A landscape with many valleys, sampled at points; each row gives a point and its height.
From any point a ball rolls to the lowest of the 6 points nearest to it. It stops when none of these is lower. Distance is the straight distance between rows; heights are no part of it.
(648) h=408: [ 60 136  82 124  99  60 126 159]
(150) h=301: [ 82 122  88 109  84  87 101 124]
(748) h=40: [101  86 106 108 117 119  88  90]
(70) h=357: [ 64 121 113 124 119  94 106 118]
(201) h=525: [126  56 108  78 121 150 104  57]
(1056) h=467: [ 56 130  98 123 113  81 115 140]
(506) h=431: [ 98  98  93 105  89 104  88 103]
(495) h=352: [ 75 110 108 118 115 104  95 107]
(832) h=200: [ 75 112 117 122 119 104  98 105]
(315) h=129: [ 76 115 134 139 125 105 109  96]
(390) h=272: [ 92 117  89 103  79  87  95 117]
(601) h=165: [142  79  90  70  80  97  90  78]
(287) h=326: [ 84 138  84 104  78  63 110 134]
(616) h=336: [138  50  92  59  94 144 106  53]
(1001) h=363: [ 63 122 101 120 110  92 106 126]
(384) h=121: [112  73 112 104 125 131  95  75]
(754) h=252: [129 103  93  72  78  77  81  94]
(520) h=397: [ 58 130 136 147 124  89 129 118]
(346) h=699: [ 82 105 101 112 107 105  90 108]
(1053) h=346: [144  70  90  69  82 107  95  73]
(276) h=217: [119 113  90  76  76  72  83 103]
(220) h=119: [ 84 108 133 136 125 109 105  91]
(110) h=246: [113  99  91  94  78  94  88 100]
(827) h=348: [134  70  90  79  86 115  93  79]
(992) h=140: [112 122  91  82  75  70  87 110]
(1069) h=142: [ 85 101 115 120 121 110  93  97]
(834) h=342: [ 82 141  83 105  80  60 115 140]
(172) h=193: [ 99  88 104 107 111 117  86  93]
(559) h=94: [ 99  87 115 113 123 120  91  85]
(713) h=273: [ 94 136  85  94  76  64 102 126]
(457) h=107: [ 91  98 122 121 125 114  94  89]
(448) h=245: [149  79  88  44  86  83  81  74]
(188) h=271: [ 91 133  86 100  78  70 103 128]
(824) h=814: [ 87 102 100 111 103 107  90 105]
(35) h=392: [ 52 135 121 140 128  77 130 138]
(893) h=449: [133  49  97  64 104 152 106  54]
(129) h=305: [141  61  90  70  88 124 100  68]
(1029) h=393: [ 67 137  80 119  91  59 123 154]
(935) h=308: [137  95  90  65  80  80  81  88]
(447) h=323: [120  65 102  91 118 134  94  74]
(679) h=179: [130  56  94  75 103 140 101  66]
(955) h=338: [128  60  94  81 101 134  97  73]
(197) h=127: [ 81 108 123 127 124 107  96  96]
(111) h=269: [108  97  92  98  83 101  87 102]
(585) h=390: [ 70 136  82 114  89  67 118 146]
(594) h=214: [ 97  95  95 106  98 110  87 100]
(265) h=209: [113 113  91  87  73  80  88 106]
(127) h=420: [143  87  88  53  84  77  78  82]
(249) h=354: [135  77  90  79  82 107  92  80]
(1011) h=300: [120  67  98  91 109 130  92  79]
(38) h=104: [107  84 123 116 130 126  96  75]
(728) h=258: [146  55  90  58  86 132 106  55]
(833) h=603: [127  50 109  68 121 157 108  48]
(570) h=285: [124  78  91  89  89 113  90  86]
(19) h=242: [111 105  92  94  78  89  88 104]
(312) h=454: [ 70 116 102 117 111  97  99 118]
(885) h=481: [147  80  90  56  84  89  86  76]
(604) h=349: [122  69  92  90  98 124  91  81]
(307) h=391: [ 71 139  78 118  88  52 125 156]
(517) h=298: [ 74 124  89 113  90  83 105 130]
(244) h=76: [154  72  83  33  90  89  87  65]
(482) h=401: [ 84 102 108 115 114 109  90 101]
(396) h=250: [ 66 122 123 131 123  97 110 109]
(579) h=418: [ 65 132  85 118  94  71 118 147]
(646) h=247: [ 77 108 113 120 118 105  95 103]
(91) h=311: [ 75 119  93 112  95  91  99 122]
(113) h=194: [154  62  90  48  82 113 102  56]
(830) h=257: [ 91 125  88 102  77  79 100 121]
(553) h=317: [ 63 126 128 136 125  93 114 113]
(318) h=473: [ 52 132  98 128 117  74 122 147]
(1066) h=278: [106  85  97 101 101 116  88  93]
(894) h=213: [152  70  90  53  83 104  96  66]
(388) h=274: [131  90  91  80  78  93  87  89]
(509) h=101: [106  82 115 110 126 125  92  80]
(470) h=175: [ 72 116 125 129 124 101 103 103]
(54) h=437: [100  90  99 106 103 114  87  96]
(209) h=166: [155  67  89  46  83 105  97  59]
(1089) h=264: [ 98 112  90 102  79  89  92 112]
(52) h=100: [ 68 123  93 116  98  89 105 129]
(427) h=407: [ 65 130  88 118  97  79 113 139]
(143) h=337: [ 61 123 114 127 121  93 109 119]
(1045) h=406: [ 57 129 107 125 119  85 113 132]
(131) h=339: [ 61 127 133 143 124  91 123 113]
(843) h=341: [121  62 110  91 124 141  98  65]
(505) h=212: [104 128  90  91  75  70  93 117]
(904) h=359: [131  52  97  68 105 146 104  59]
(295) h=379: [ 55 132 126 140 128  81 128 130]
(458) h=224: [119 106  91  84  76  82  86 100]
(542) h=255: [119  90  91  92  80  99  87  94]
(875) h=358: [134  64  90  79  91 125  96  73]
(76) h=345: [ 58 130 122 133 126  88 119 121]
(945) h=527: [ 54 132 141 161 123  86 142 126]
(155) h=132: [108  77 104 101 116 125  89  84]
(838) h=234: [104 115  90  95  75  84  90 112]
(657) h=244: [ 66 124 133 140 124  96 117 107]
(57) h=383: [ 74 131  86 111  86  76 110 135]
(758) h=248: [147  65  91  64  84 113  99  66]
(476) h=456: [ 87 108  94 108  93  99  93 112]
(917) h=320: [138  54  92  65  93 139 104  60]

Where does a ball stop that starts at each point below?
(113) | (244)
(1029) | (992)
(713) | (992)
(758) | (244)
(827) | (992)
(1089) | (992)

Call two points neighbours if one is among the 6 nearest of the other. Go from one point of each pair to the other, from neighbour to neighbour, staying as low as possible. Name the highest point that can't be avoided.
(52) and (601) | (517)
(601) and (244) | (894)
(601) and (992) | (388)
(748) and (992) | (111)
